Each row is a point on a landscape with many valleys, with its height.
From any point a ball rolls to the lowest of the 2 points nearest to it. It stops when none of these is lower. Distance is the straight distance between rows; heights are no part of it.
setuf height 3.54: [138 121 117  97  98 134 108 134 141 117 214 166 155  93 130 143 179 158
 105 157 134 138  75 128 147 182 208 170 149 120 149 139 123  70 149 175
 135 116 117 123 102  49  68 112 166 104 150 204 111]
pibur height 4.49: [143 119  99 134 158 143 204 121  62  80  77  97 120 177 110 122  80 132
 117 105 131 128 114 131 120 130  57 114  84 116 119 107  95 184 140 134
 155  86  97 121 155 125 139 146 155 109 129 135 125]
nali height 1.90: [129 108 137 104 174  96 212 106 129 148 171 194 102 136 149 154 115 144
 114 103 111 101  79  99 142 132 131 107  84 131 129 140 159 104 155  90
  79 226 135 152 151 155  98 141  82 113 159 174 142]
mepos height 1.15: [107  98 137 128 148 148  87  85 152 135 217 132 143  94 137 148 163 133
 147 108 116 110 109 129 127 185 179  88 159 120 100 106 161  91 146 103
 106 141 111  82  90 173 123 122 121 133 144 177 162]
dup height 6.62: [160  86 118 170 160 129  96 166 131 121  72  98 140  95 100 117 128 139
 142 142 161 134 153 113 106 136 112 101 137 153 119 179 130 150 175 145
 132 140 126 106 168 140 181 176 136 122 138 103 136]
Lag height 1.16: [109 137 136 139  49 160 151 140 112 117 140 142 157 151  70 116 201 116
 102  94 155 133  98 135 107 146 128 164 138  56 140 149  99 165 132 113
 173  75 143 194 126  93  90  89 155  95 153 115 139]
tobad height 2.92: [107 170  96  85 145 105 150  75 125 144 154 131 102 132 156 140  95 143
 110 133  83 111  89 129 123  92 125 111 106 180 145  46 124  92 153 132
 117 105 106  46  98 159 118 165 125 173 136 143 109]
gusul height 1.29: [143 159 182 120 164 112 105 140 135 104  79 131 131 128 169 117  47  96
 121  98  83 106 179 141 150 116  96  91 152 144 161 185 120 127  94 137
 128 120 122 185 117 137 160 114  83  96  66 105 107]
Kone height 5.66: [150 161 146  86  73 104 156 147 147 150 148 155 118 138 139  97 128 132
  94 160 125 147 129 118 155 105 144 191 118 135 134 109 151 110 103 118
 111 126 162 152 114 115  74  94 128 139 111 121  90]
femeb height 6.11: [134  82 108 172 164 126 177 121 149 107 114 121 145 109 143 187 120 138
 138  78 131 120 115 104 130 178 127  65 124 111 131 134 124 150 134 124
 128 136  96 127 128  98 150 133  95 110 163 168 161]
dolal height 1.50: [126 162  88 143  99 198 124 129  88 103 114 133  90 153 104 129 149 159
 130 151 185  89  95 105 156 116 121 131 125 109 125 115  78 124 153 154
 165 128 147  79 124 148 108 143 145 127 134  92  68]
Lofug height 1.72: [119  93 128  70 179 124 138 134 118 133 189 118 124 121 152 127  97 134
 155 103 106 145 116 143 116 183 167 108 135 129 120  83 151 118 137  88
  83 156 108  93  84 125 146 157 138 128 135 178 164]
kabuk height 4.95: [102 160 156 111  35 117 100 113 155 151  82 126  89 148 139 106 124  90
 109 163  88 158 159 113 171  95 111 185 129 136 115  86 110 110  73 125
 173  67 160 133 138 121 118  79 148 155 134  68 103]
vopi height 6.19: [126 159 179  95 147 135  71 134 128 131 130 144 126 147 144  87 121 102
 142 107 131 152 178 160 163  93 136 109 175  82 117 128 123  91  96  80
 113 138 174 155  99 188 125 101 114 143  68  95  73]
Rodak height 3.62: [100 138  95  85 146 200 153 106 101  97 171 126  78 148 139 139  65 147
 179 123 107  78  64 115  95 103  87 120  60 136 105  58 115 136 157  98
 124  99 122  63 130 161 128 139 128 118 147 134 194]
zafo height 5.22: [136 139 138 157 157 100 116 108 120 138 148 136  83 122 140 174 116 165
 137  96 139 141 121 111 168 112 142 137 127 144 104 102 129  97 101 100
 150 140 115 111 117 168 137 180 109 176 151 107  61]
gaba height 5.85: [118 146 149 105 146 108 100 139 146 103 165 109 150 126 117 122 150 160
  98  95 154 128 101 135 168 150 164 140 192 143 152 185 148 126 124 123
 124 164  87 134 132 103 145 156 105  94  91 110  72]
Sifuf height 2.93: [126 129 160  68 174  84  99 135 140 167 177 160 115  66 166  91 130 105
 125 140  81 102 130 148 107 124 147 112 133 180 131 161 177 103 132  85
  77 195 127 133 122 176 137 115  95 111  80 148 146]
Fimo height 2.20: [122  87 151  79 151 124 134 198 144 135 157 146 161  87 130 135  98 134
 158 131  94 147 152 137  71 172 153 122  99 149 116 116 157 140 113 105
  73 159 154 140  92 106 152 126 130 109 108 174 189]
Bavof height 2.49: [133 112 111  67 139  90 197 105  94 136 194 147 138 165 160 126 127 113
 109 116  84 160 131 166 132 145 122 158 102  92 122  86 137 133 111  95
 114 109  98 130 115 121  80 101 149 147 115 217 134]
luz height 1.98: [129 177 119 119 114 182 163 112  99 122  80 162 115 117 125 160 110 125
 121 159 169  94 113 116 140 113  86 103  89 125 147 115  91 111 164 177
 134 108 121  72 125 131 101 115 134  92 110 143 128]
vek height 1.91: [126 152 157 106 152 115 131 117 103 124 116 157 128 150 169 119  88  89
 126 109  81  66 135 144 123  90  78 114 120 141 137 166 121 136 119 109
 105 137 139 156 153 170 172  80  64 111  97 103 145]
fori height 6.48: [110 121 124 109 142 105 165 145 157  93 141 127 112 159 120 151  96 181
 153  58 119  86  94  93 142 146 136 100 130 137 152 179 134 140 129 102
 122 192 124 171 115  87 177 166  79  97 144  89 116]
tuki height 2.87: [101 124 114 127 127 119 141  92 111  99 136  78 151 151 109 158 142 116
 109  94  94 157 103 166 123 171  99 132 107 151 127 112  74 116  98 171
 188  83  72  89 125  77 162 154 135 112 141 105 102]
duza height 3.05: [123 121 120 148  53 174 114 133 151 174 189 159 131 116 132 124 174 141
 147 154 132 142 116 121 134 145 139 180 112  86 113  85 165 128 127 105
 128  70 152 129  84 145  49  48 175 148 157 177 198]
bofa height 2.39: [123 135 133  96 148 178  73 154 120 139 133 137 139 103 140  95 125 113
 169 162 150 103 164 136  92 121 122  88 137 116 112 117 136 138 166 120
  96 126 148  75 104 192 128 107 136 125  83 118 156]
Moz height 5.11: [126 148 121 150 123 101  81  81 140 156 101 102 103 102 146 124 153  95
  94 168  96 117 118 123 141 134  78 136 137 173 118 122 127 125 131 142
 146  82  89  94 150 169 141 116 120 162 105 125 120]
fer height 5.47: [116 144 126 122 113 119  85 104 142 128  95  63 174 193 111  72 152  82
  94 139 150 150 191 171 143 110 114 124 163  96 122 126 114 140 123 148
 149  96 134 154 159 139 136 126 159 128  91  96  98]
gugu height 2.51: [130 167  84  99 155 129 194 107 113 119 101 161 114 126 149 148 107 159
 101 148 129  75  70 109 115  89  87  85  80 178 168 105 119 104 177 153
  95 132 109  66 120 125 114 170 110 130 136 163 129]
zodov height 2.09: [105 152 100 205 112 170  92  92 136 118  77 104 130 125 108 163 163 109
 131 170 142 138 133 160 135 121 126  89 120 141 129  81  74  89 134 210
 183  72 113  55 130 121 140 136 142 159 160  98 135]
Dano height 6.21: [115 119 143 128 194 160 158 101 100 121  95 137 103 148 141 168  69 138
 186  80  89 149 145 139 135  75 126 112 106 126  90  94 113 132 102  97
 130 111 121 121 132 133 162 125  95 149 152 126 142]
ledi height 3.97: [107 146 123  95 106 129  72 139 177 155 129 138 120  65 149 132 121 145
 114 168  86  84 110  95  98 127 140 134 122 210 118 121 135 108 130 157
 117 116 127  63 105 121 143 133 119 129 127 136 168]
Liva height 4.52: [169  82 143 152 132 110 150 175  99 147 105 142 143  91 110  83 123 141
 133 156 126 121 146 119  40 131 128 168  77 172 106 178 149 149 162 119
 120 199 182 143 176 136 124 156 165 139 128 114 164]
sitav height 3.83: [139 149  82 168  82 165 137  93 120 124 126 128  77 145 135 149  92 135
 162 159 119 127 102 102 141 117  92 141  92 111  91  49 124 135 126 140
 158  45 131  61 100 168  88  66 156 178 162 150 156]
rig height 3.34: [115 146 135  98 153  81  68 113 125 174 145 123 123  79 131  72 171 120
 108 164 125 110 138 134 107 101 118 144 143 174 115 167 148 109 162 130
 107 182 121  94 158 180 143 147 110 131  87 118 113]
dak height 6.06: [143 116 139 141 140  61 167 112 155 118 149  88 156 155 135 154 146 157
 108  99 144 161 126 139 161 134 136  96 171 105 156 138 154 132 114 124
 108 168  87 152 122 103 141 162 104 134 128 119  90]
sif height 4.07: [139 143  96 167  96 101  78 150 165 136  76  89 112 103  97  98 160 146
  86 190 164  94 120  79 122 111 103 160 124 200 147 171 130 127 145 175
 145 162 133 133 178 116 152 166 136 123 124  76  96]
divo height 4.67: [170  84 120 136 142 105 155 160  98 115 101 139  93  89 154 138  64 152
 100 147 116 146 107  73 132 173 121 173  86 174 154 164 144 137 140 118
 106 145  89 162 116 127 101 129 137  94 134 187 140]
Gam height 3.07: [100 106  87 110 104 130 192  97 133 131 189 125  93 161 112 125 133 155
 138 133 127  38  45  88 108 151  84 129  78 110 134 114 152 160 169  85
 100 166 141 107 157 160 144 122  95 111 152 124 175]
Liku height 2.65: [140 111 170  72 126  76 136 156 149 160 163 156 164 116 147 110 120 110
 137  90  59 150 155 162 100 128 161 154 147 142 121 137 159 134  89 102
  92 153 143 170 131  80 149 102 100 134 107 140 164]
dov height 6.23: [137 143 120 147 150  83 162 135 187  87 126  59 135 183 124 146 120 194
 127  76 159 119 120 113 147 115 125 104 163 122 155 142 146 161 112 130
 113 183  76 168 123  72 168 194 100 124 135  64  85]
Pimu height 2.10: [123 100 125  52 171 144 178 137  96 124 174 155 153 139 148 110 125 124
 134 133 141 145 144 160 100 146 144 124 128  93 120  99 137 114 150 123
  90 172 128  94 114 144  98 136 160 120 102 186 152]
Sazok height 3.53: [ 91 154 128  71 111 117  79 118 153 149 162  98 148  95 159 126 135 100
 129 147  69 106 145 163  89 118 135 126 133 189 114  98 124 102 105 161
 119  82 130  74 122  81 153 123 131 112 103 138 165]
Fero height 2.52: [106 104 101 114 138 104 194  97 134 137 170 158  85 133 134 146  90 163
 111 111  97  56  47  65 112 137  99 157  59 156 124 124 149 134 164  70
  97 187 148 164 159 151 154 157  86 114 161 137 154]
rek height 6.47: [133 100 134 218 175 130 109 128 139 131  87 151 164 116 100 145 167 132
 134 100 156 113 151 103 108 115 135 101 155  99 118 203 112 151 133 147
 144 143 142 166 180 111 167 173 108 105 160 119 132]
Kidud height 0.56: [116  96 132 137 137 127 118  93 137 166 184 187 112  87 143 161 164 128
 129 138 112 122  93 126 139 152 137 140 119 114 100 120 149  94 132 111
 120 132 125 108 124 145  95 103 111 141 145 190 154]
kufer height 4.40: [177 141 110 195 108 109  68 168 151 146  52 102 105  99  97  97 134 145
  98 199 189 115 155  62 130 121 116 125 148 149 149 175 150 133 166 138
 129 167 166 164 182 168 125 149 142 140 131  78  68]
Daf height 5.57: [117 107 143 126 116 160 108 104 140 161 190 150 129 129 138 150 170 119
 178 121 103 185 158 170 124 124 182 138 148  88  68  77 129  91 101 130
 141  78 141  92  94 126  99 111 159 190 150 156 136]
Tador height 6.61: [118  94 154 182 155 110  90 162 177 156 136 126 165  95 108 145 155 140
 157 106 143 112 124 114  97 144 169  90 168 119 147 171 146 140 143 120
  96 170 132 185 137 118 165 138  96 135 142 119 157]
Vula height 4.19: [143 114 140 145 113 160  92 160 120  85  95 108 118 120 137 148 115 105
 105 145 127 178 146 123 171 182 145 123 166 136 146 135 108 120 111 161
 183  81  88 113 108  89 116 144 176 104 125 160  84]
Nebes height 2.95: [105 138 149 128 168 204  71 121 111  89  91 130 166 145  98 126 136  83
 165 109 177 102 190 167 135  87 133  67 159  68 131 166  65 119 124 143
 160 105 165 133 125  97 170 117 128 103 118 107 116]
zim height 6.65: [160  95 115 148 206 128 154 131  96 105  96  99 165 131 124 103 140 139
 114 115 171 142 156 165 100 136  78  88 121 118 131 187 134 128 175 153
 110 170 103 101 197 134 176 198 133 130 125 158 113]
gon height 3.21: [118 101 180 129 172 183  67 179 138  97 107 127 170 119 101 112 126  95
 177 100 159 144 196 182  93 119 160  67 171  68 132 177 117 151 121 127
 100 151 182 182 126 123 142 124 159 103 114 116 131]
Gep height 4.60: [135 131 111 152 129 172 181 137  43  85  88 131  78 155 127 132  49 113
 144 116 120  90  91  96 136  97  69 125  74 129 124 116 113 196 150  88
 151  89 135 143 161 174 156 101 104 102 133  97 132]
tapib height 4.17: [155  92 148 134 125 139 109 234 137 132 132 145 120  91 107 102 129 149
 151 147 152 176 157  99 101 155 181 159 112 123 126 152 155 126 114  91
 108 173 189 171 105 133  84 135 174 132 146 122 147]
gevam height 6.38: [ 98 102 157 101 155 157 145 124 117 124 132 162 113 106 141 176  90 127
 176  81  76  99 117 130 103 111 140 124 118 141 101 142 104 123 103 115
 124 132 123 126 126 102 176 130 103 114 147 125 165]
vikup height 6.05: [133 141 174 135 108 120 105 144 159 169 138 156 121 127 147 109 115 114
 147 114 137 145 163 134 146  92 164 124 156  85 129 116 162 119  99  59
  97 123 169 206  70 175  88  66 114 154 124 104 100]
vaz height 3.64: [125 157 121 123  69  96 137 113 147 152  93 116 150 126  97 106 181 126
  91 178 126 118 111 128 100  81 110 161 113 169 119 141 110 100 116 191
 135 158 140  91 188  85 142 170 132 127 121  83 118]
nev height 1.27: [137 112 136 119 178  81 135  85 118 164 180 189  93  79 158 145 137 126
 104 122  95 113  62 100 152 130 138 168  96 158 127 162 164  75 158  64
  96 185  90 138 126 173 107 114  84 120 137 199 143]
limu height 5.73: [126  89 129 175 161 142 160 118 127 130 141 125 125 154 133 179 139 139
 180 117 151 189 164 153 147 139 170  83 141  81 110  87 128 120 102 137
 132  92  99 125  83 121  96 127 148 171 167 182 128]
Zomug height 3.18: [114 108 135 100 147 205  88  98  79 123 155 138  99 115 131 138  85 130
 179 141  79  95  95 128 102 114 104 173  78 163  72  81 108 132 137  98
 146  82 129  59 138 182 154  97 146 140 141 126 193]
Ruzog height 4.78: [144  99 119 129 180 139 161 129  80 130  96 148 105 111 114 113 106 142
 145 119 122 124 115 132  85 105 110 152  76 155  73 139 126 148 139 114
 124 148 156 134 178 167 148 163 146 145 139 116 162]
Bipi height 3.20: [158 118 116  91 102 106 140 152 143 145 238 142 131 101 136 128 164 159
 108 153 122 178  85 114 159 172 205 193 129 125 139 119 165  89 156 126
  90 150 122 131  90 113  67 108 132 105 150 198 103]
sisev height 5.05: [157 134 138 126  94 108 113 160 100 118 124 155  97  84 139 132 120 140
  85 142 132 118  90  76 155 151 116 197 111 189 159 190 136 113 144 143
 139 146 116 151 138 125 112 109 110  85 113 144 124]
vubu height 6.07: [118 123 144 101 160 175 185 149  82  99 110 146 138 174 129 134  76 146
 198  65 111 136 158 143  98  78 117 137  86  81  96  91 116 146  93  89
 122 125 174 162 116 127 133 116 148 140 142 103 153]
mured height 3.63: [133 108 162 143  88 164  87 186 123 137  94 127 169 126 108  61 152  90
 132 157 164 153 191 167 100 124 127 150 127  66 123 143 142 169 144 100
 122 122 173 181 130 162 114  90 183 134 118 127 178]
tamed height 6.46: [153 104  98 139 177  49 169 120 121 113 117  70 158 148 118  96 125 118
  82 118 128 167 147 125 111 157  91 123 124 161 127 161 156 154 134 129
 122 147  51 120 178 130 153 180 121 127 112 171 137]
bul height 4.69: [146 151 119 226 113 145  69 100 150 162  46 120 104  97 110 135 166 106
 111 161 191 101 126  97 159 106 109 108 155 109 116 144 142 142 166 132
 154 126 145 158 162 171 136 106 117 175 133  81  98]
Nugu height 3.04: [115 124 141 101 116  72 134 107 159 154 184 109 169 117 136 108 157 103
 119 132  80 141 137 174 118 146 151 131 159 141 127 122 163 124  82 148
  95 131  93 124 113  84 143 122 108 138  99 163 150]
bafeg height 2.64: [119 130 127 127  41 142  89 128 184 162 199 145 144 110 137 126 166 106
 110 165 110 146 136 130 134 170 181 190 161 111 133 103 161 130 114 141
 133  64 134 159 104 100  66  57 165 132 142 179 159]
nokas height 5.40: [114 140 142 141 128 124 122  89 142 148 153 130 104 156 136 145 147 138
 167 115 119 165 123 150 171  93 167 150 139 112  83  81 100  83  90 120
 155 114 153 119 101 111 100 150 126 197 166 102  74]
tos height 5.67: [118 154 107 117  90 126 122 125 145 139 131  77 174 183  93  99 184 122
 100 165 188 144 154 164 105 119 164 120 149  99 141 123 106 145 136 179
 109 137 152 121 150 103 103 154 164 145 109 100 113]
voz height 2.85: [123 144 110 118 110 112 214 122 109 111 110 119 158 162  98 104 151 125
  89 111 148  92 123 120 114 111  89 110 121 116 140 164 116 160 144 169
 137 147 117 153 168 103 143 141 106  96 111 110 108]
Fus height 2.42: [128 127 162  84 193 103 121 140 115 134 126 157 104 112 177 115  74 128
 154 103  70  99 123 134 117 101 110 110 100 190 134 165 146 119 136  67
  97 182 145 172 146 178 183 135  72 135  99 111 139]
zomed height 4.23: [172 112 116 129 111 106 147 201 119 119 111 100 124 143 106  67  85 146
 107 157 157 126 136 105  81 143 111 153 105 134 150 151 151 173 156  99
  96 189 166 177 150 148 116 132 156 107 101  90 132]
gom height 4.18: [130 163  74 189  67 121 192  65 143 142 134 122  97 169 133 183 141 118
 126 132 104 127  78 124 126  94  97 111  79 115 117  49 116 145 118 167
 164  62 135  89 124 133  81  94 139 176 169 124 134]
Dules height 3.94: [154 128 147 116 139 109  79 205 120 116 108 116 134 131 125  40 105 115
 123 124 140 117 161 162 102 115  86 140 144 141 145 205 131 152 154  97
 106 187 172 184 141 164 148 133 134  90  66  72 109]
lupi height 3.96: [104 152  87 102 143 171 194  87  74 119 146 135 114 175 107 120 125 152
 148 117 134  86  74 125  92  97  84 121  65 114  99  68  93 153 158 129
 120 133 162  72 153 138 132 163 134 118 123 117 149]
sem height 3.44: [152 134  82 141  89 162 140 128 126 143 134 135 119 123 124 152 127 141
 127 179 155 121 119 101 144 176 123 148 103  99 124  81 142 134 153 143
 129  58 118 100  97 144  51  72 176 139 152 191 177]
Fuber height 5.31: [121 140 135 119  77  92  59 128 152 134 155 110  83 104 162 129 139 129
 105 144 109 130 113 115 192 153 163 160 185 158 141 130 132 101 102 104
 153 100  92 131  94 136 143  99 121 135 105 117  67]
pubo height 5.95: [ 97 107 134 112 163 176 178 117  88 107 143 142 162 170  90 139 134 121
 184  69 138 176 168 181  91 101 132 111 111  72  82  88  97 137  83 134
 139 123 146 115 135  87 140 136 156 136 150 119 161]
Kes height 2.11: [129 159 130 142   7 131 127 120 184 145 192 145 155 120 127 173 163 123
 141 118 104 116  90 132 150 120 158 151 159  90 156 126 135 135 123 164
 156  67 144 163 104  58  79  48 138 139 177 139 154]
tol height 4.22: [154 124 107 134 139 114 201 133  96 104  51 104 140 154 134 139  82 127
 100 138 112 169 159 118 115 119  98 132  91 169 130  96 117 146 102 177
 157  92 104 128 154  98 115 157 160 128 143 156 140]
pif height 1.83: [130 161 121 106 183  77 146 122 132  84  99  78 165 148 134 126 102 116
  78  93 118 156 153 172 156 122 102  92 158 184 164 146  90 104 105 172
 132 126  46  93 123  87 183 185 126  97  93 135  90]
regu height 3.52: [120 119  92 119 111 133 147 123 113 135 188 133 136 137 122 107 168 162
 123 145 167  90 101 105 110 155 107 154 113  89 138 138 147 168 168  85
  91 169 153 131 120 159 104 117 118 112 142 130 150]
tapo height 3.65: [129 113 142 114 120  74  72 156 126 148 145  91 126 117 111  55 168 123
  89 145 154 124 138 134 102 113 111 146 163 136 125 182 164 140 149 100
 103 195 130 155 167 171 154 150 118 119  80  75  98]
sel height 3.93: [147 105 102 135 117 143 149 172 155 122 129 117 125 128 131 121 102 171
 146 155 180  81 117  76 110 177 140  87 112 121 165 126 175 152 192 104
  62 184 157 124  96 154 107 126 109  99 131 144 152]
dasaf height 5.89: [116  97 105 191 183 144 157 103 165 115 132 119 139 131 133 190 144 153
 165 113 169 146 149 105 144 169 174  33 152  85 155  83 136 102 154 133
 117 128  92 112  74  90 111 139 119 148 160 178 141]
Kos height 4.46: [144 161 116 205  65 149 185  92 124 120  74 118 108 164 110 182 132 120
 142 103 120 147 121 124 161  88 114 137 106  89 127  62 101 125  64 143
 191  59 165 136 123 100  87  91 137 175 182  78 103]
Girud height 1.58: [124 105 129 142  98 188 119 134  81  81 127 135 144 133  96 156 163 112
 115 119 161 127 126 141 143 161 119 132 127  61 117 159  80 162 137 128
 172  62 118 152 139 125 107 100 139  87 119 133 133]
Gipad height 4.38: [170  92 163 105 142 100 174 212  99 140 108 156 127 118 128 101  78 138
 138 121 128 195 155 145 113 124 156 180  90 131 157 145 156 135 107  92
 100 176 164 194  94 139  74 128 192 129 132 147 125]
Zoti height 0.77: [137 166 162  94 203 115  89 155 141 111  96 130 130 121 160 119  71 115
 153  86 113 115 163 160 146 107 113  48 174 144 163 158 130 117 104 128
 105 136 130 109  90 138 199 141  94 105  69  87 112]
dator height 2.71: [119 128 136 173 179 221  79 111  93 111  86 135 147 130 110 139 146  73
 172 141 158 148 169 176 135 109 113  74 147  74 111 145  75 127 159 166
 165  88 133  91 156 155 161 103 123 124 124 126 122]
visif height 4.70: [102 135 169 118 130 135  65 104 179 155 165 175 142  48 136 148 158 109
 153 113 113  79 123 138 136 138 184  97 167 138 136 170 133 105 102 151
 137 142 128 126 102 104 148 110  80 108 120 135 142]
pud height 2.44: [121 147 119 188 175 192  94  89 113 121  40 124 125 112 121 150 123 107
 158 154 165 145 165 141 137  98 109  64 127 139 124 118  89 103 154 189
 167  96 128  63 156 135 166 152 125 137 153 101 107]
sul height 2.34: [122 150 109  95 156 120 115 131 113  58 107  94 130 122 143 133 105 143
  85 107 113 129  99 134 147 150  91 107 120 204 155 132  86  99 118 180
 158  90  62  68 131  90 196 185 122  82 119 122 100]
keru height 3.40: [122  93 148 172 137 161  63 196 123 115  91 116 163 126 109 111 144  91
 160 117 171 174 186 153 110 160 151  94 169  63 122 159 125 163 125 105
 122 102 155 206 104 141 117 103 176 131 143 134 155]
Rego height 4.68: [132 158 145 148  52 129 161 125 114 126  62 138 110 170 104 112 119 113
 134 110 127 145 155 124 149  82 118 176  95 107 102  90  94 140  72 123
 164  75 185 171 147  98  95  99 162 145 151  66 112]
kefan height 3.88: [145  90 117 119 106 155 117 159 126  95 152 124 138  91 125 164 141 144
 122 136 144 177 128 116 141 206 176 164 144 138 149 120 119 102 124 161
 160  87  84 116  81  82  93 137 193 112 134 201 114]
san height 2.47: [ 73 119 107 173 137 129  75  87 151 121 135  75 152 118 108 154 194 101
 136 120 123 151 123 180 125 156 131  86 149 144 108  98  89 112 125 190
 179  95  83  59 134 113 163 153 128 158 153 112 136]
kul height 5.41: [162 181 147  81  68 119 122 157 117 146  99 183  98 109 154 128 118 116
  75 184 100 151 131 100 158 100 143 223 105 183 152 149 132 102 111 144
 131 141 160 155 136 102  89 105 126  96  99 139  92]
kiv height 3.25: [123 162 108 110 138  64 176  82 155 144 144 102 105 167 135 153 105 158
 117 131  91 156 122 136 125  76 124 117 102 169 125  38 130  96 122 141
 113 152 124  78 118 106 120 188 123 197 151 112 104]
zezi height 2.86: [160 104 102  98 111 101 200 124 123 149 174 170 138 137 146 124 148 132
  99 160 134 180 108 133 162 160 173 172 121  92 149 110 165 116 124 113
  89 132 113 148 101 104  44  84 147 122 132 224 124]
gofaz height 5.87: [143 171 140 125  71 141 133 125 147 160 106 148 107 167 157  98 127 113
 115 175 143 122 172 133 162  91 129 141 140  76 156 103 147 142 122 117
 105 115 174 158 101 179  65  56 111 162 111  98 104]
guv height 3.91: [145  95 161 117  89 166  54 205 119 145 111 153 131  69 125  92 135 108
 140 180 137 141 160 129 104 133 147 162 121 126 126 171 134 134 123 108
 130 154 182 164 131 153  99  93 182 107 102 135 149]
duk height 4.28: [168  94 110 161 151  90 161 177 142 109 117 106 100 107 142 130  70 170
 121 133 166 119 108  60 138 178 114  95 117 148 168 162 184 142 165  98
  91 181  79 141 122 143 138 152 106 112 127 139 132]
lituv height 3.22: [122 140 124 128  90 104 163 102 110 133 114 127 124 153  92  99 172 140
  88 107 146 109 113 123 116  85  94 190 105 132 116 139 118 150 108 137
 161 136 156 165 188 127 144 137 111 119 132  71 107]
Fivud height 5.17: [101 131 124 141 108 126 122  71  96 158 118 114 102 127 144 105 141  90
 110 163 126 105 112 146 126  92  56 171 120 124 108 105 116 152 133 113
 150  77 116 113 159 185 124  80 113 156 116 104 151]
pudam height 4.29: [126 126 104 120 109 167 233 109  97 108 105 168 101 177 114 141  80 133
 151 106 102  64  85  97 109  94  76 129  44 116 118 106 118 174 123 112
 127 124 171 143 170 138 129 119 118 117 145 115 191]
Bubit height 6.25: [138 104 107 141 179  76 154  80 117 123 149  92 140 166 130 115 131 114
  86 112 137 134 120 147 141 156 102  95 158 107 137 157 168 158 153  98
  79 157  73 125 132 164 133 146 114 155 105 160 105]
nuro height 1.32: [112 157 146  99 223  96 141 112 126  90 101 120 166 118 145 127  92 112
  99  95 113 122 160 163 153 127  89  41 164 163 160 187 138 104 133 141
 101 159  81  99 130  97 201 178  89  97  69 146 118]
kot height 6.31: [124 106 126 211 160  90 165 109 150 117  75 125 166 132  99 161 159 123
 132  89 141 133 143 134 124 141 126  73 151 116 149 173 121 172 105 162
 144 128  85 169 166  56 160 163  96 123 153 130 141]
Detap height 4.99: [121 140 155 130 103 108  70 104 145 150 171 180 129  70 140 139 164 111
  94 139 102 106 100 124 166 154 178 154 178 142 151 187 153  82 107 130
 147 138 105 165 114  91 113  79  88 105 110 145  91]
Raveg height 6.69: [114  97 140 160 155 108 130 162 191 136 160 136 124 112 130 164 120 184
 177  96 138  87  93  76 102 161 176  83 144 100 150 162 161 125 140  87
  94 220 158 176 116 116 160 146  66 112 165 109 149]
Resuz height 5.03: [142 114 116 157 178 120 122 132 107 112 104 103  82 132 101 140  92 164
 146 105 125 164 124  74 130 126 126 155 111 177  92 109 115 135 113 100
 150 140 115 112 148 171 159 196 145 168 161  96 108]
miral height 3.59: [162 144  94 162 127  60 198 102 150 134  98  92 113 157 115 141 111 169
 100 121 134 152 125  87 146  96 132 146 110 176 134  95 133 123  89 155
 141 148 114 108 149  95 105 194 134 168 164  86  85]
Gimo height 6.51: [103 147 147  65  99 130  93 136 120 116 184 132 144 120 133 126 137 121
 131  79  78 138 131 160 152 128 163 174 151 153 104 131  99 122  87 124
 145 117 133 145  97  82 165 121 127  97 104  96  93]
vasam height 5.82: [106 132 118 114 127 125 168 114 119 131 158 104 170 176  95 127 192 131
 140  96 148 154 159 179  92 123 157 120 130  67 106  88 103 150 126 154
 123 131 145 116 134  94 109 152 165 145 139 125 132]
pibof height 2.03: [122  98 114 117 133 192  80 162  78  99 131 125 123 130 128 106 113 114
 137 144 177 115 134 149 114 171 108 121 133  74 131 142 111 155 182 114
 129 111 122 103  97 174 109  95 149 106 103 147 133]
vimik height 4.47: [118 121 140 194  88 147  63 153 172 105  82  99 119 121 110 160 134 113
 116 147 159 134 139  99 168 161 158 111 181 131 148 135 111 143 117 151
 168  65  89 163 106 101 125 126 143 126 150 133 116]
kog height 6.60: [105 136 128  86  97 116 140 101 145 122 203 143 130 137 138 161 115 159
 151  76  87 107  88 140 128 108 160 138 135 133 115 104 121 105 115 119
 141 117 134 118  98  72 150 123  96 124 145 119 129]
noda height 3.92: [165 150  98 163 109  73 235  91 112 140  76 122 118 151 128 155 129 133
  90 149 106 146 122  96 147 126 110 142  83 140 144 107 129 141  95 167
 146 115 112 128 156 105  83 152 134 147 158 144 105]
tuni height 4.91: [141 142 105 201 118 147 129  91 121 165  68 120 121 139 132 102 156  80
 123 176 179 109 140 122 122  90  69 106 140  84 105 118 126 145 158 143
 147 109 145 111 172 195 132  91  95 139 121 125 124]
papan height 4.77: [117 140 115 157  96 109  76 133 167 137 103  68 137 128 113 135 137 119
 117 153 132 105 156  96 130 145 120 114 168 145 153 114 140 157 125 143
 135  88  85 126 126 120 143 124 113 148 135  99 144]
roket height 5.60: [135 154 147 116 153 105  39 148 157 116 111 113  99  98 152 116  99 142
 114 138 128 144 123 103 184 164 147 104 192 180 164 171 139  95 112 130
 118 137  82 125  99 146 160 140 110  99  94 117  79]
suz height 2.50: [131 132 119  49 127 121 197 137  95 118 147 117 170 191 111  85 120 120
 114 113 146 125 130 137 112 126 100 136 115  86 137 139 117 150 143 141
 109 174 122 132 135 104 116 146 141  92  80 129 125]
ralez height 4.39: [106 149 143 132 121 123  64 123 189 156 137 145 144  72 128 170 160 165
 147 154 132  93 121 102 126 114 185  90 160 176 136 144 124  73 120 146
 140 138 135  89 104 108 140 157  96 135 151 105 117]
ketu height 1.59: [123 155 135  97  14 145 133 146 129 124 163 155 138 145 109 136 157 126
 119  94 110 127 101 124 144 131 143 209 137  90 141 128 102 147 103 120
 157  57 165 172 114  55  93  78 145 107 155 116 132]
rezub height 2.75: [120 121 123  95 174 198  74 107  99 142 109 131 118  96 171 117  86 104
 175 162 112 122 137 165 106 105  95 108 114 131 107  81 114 114 156 134
 124  73 127  58 111 198 137  94 153 164 102 145 172]
bodo height 6.33: [100 132 164  84 137 146  37 139 113 126 158 109 122 150 138  95 130 112
 143 116 102 153 152 156 134 136 154 146 175 124  99  89 117 108  95  97
 143 131 144 116  97 158 158 130 134 121  92  94 102]
sebi height 5.23: [104 147 181 140  88 121  64 119 141 143  69 116 136 153 126  90 148  67
  94 151 118 184 180 157 153 114 144 177 179 112 102 125 125 106  73 141
 165 111 154 174 156 119 128 113 153 139 106  92 109]

Call two points neighbours if one is among the 2 nearest of the other. Go from one point of each pair to the other, from neighbour to neighbour, staying as low as possible. Name the highest point that can't be avoided.
dak / Zoti => zim
zodov / Zoti => tuki
Lofug / dolal => kog

For each start below, name the point where the ball stops.
tos => Lag
Gep => Lag
kot => Zoti
Gipad => zodov
tol => dolal
Resuz => Zoti
Gimo => Kidud
divo => Kidud
sitav => Lag

For each start below, name every point that the ball comes to, in order.
dup => rek kot femeb dasaf limu Daf nokas zafo Resuz Ruzog Liva zomed Dules tapo rig Sifuf Fus vek gusul Zoti
kog => gevam Dano vubu pubo vasam tos fer sebi kabuk Rego Kos gom sitav sem duza bafeg Kes ketu Lag
pibur => tol noda miral kiv tobad gugu luz dolal
sisev => divo duk sel regu Gam Fero nali nev Kidud
Tador => rek kot femeb dasaf limu Daf nokas zafo Resuz Ruzog Liva zomed Dules tapo rig Sifuf Fus vek gusul Zoti
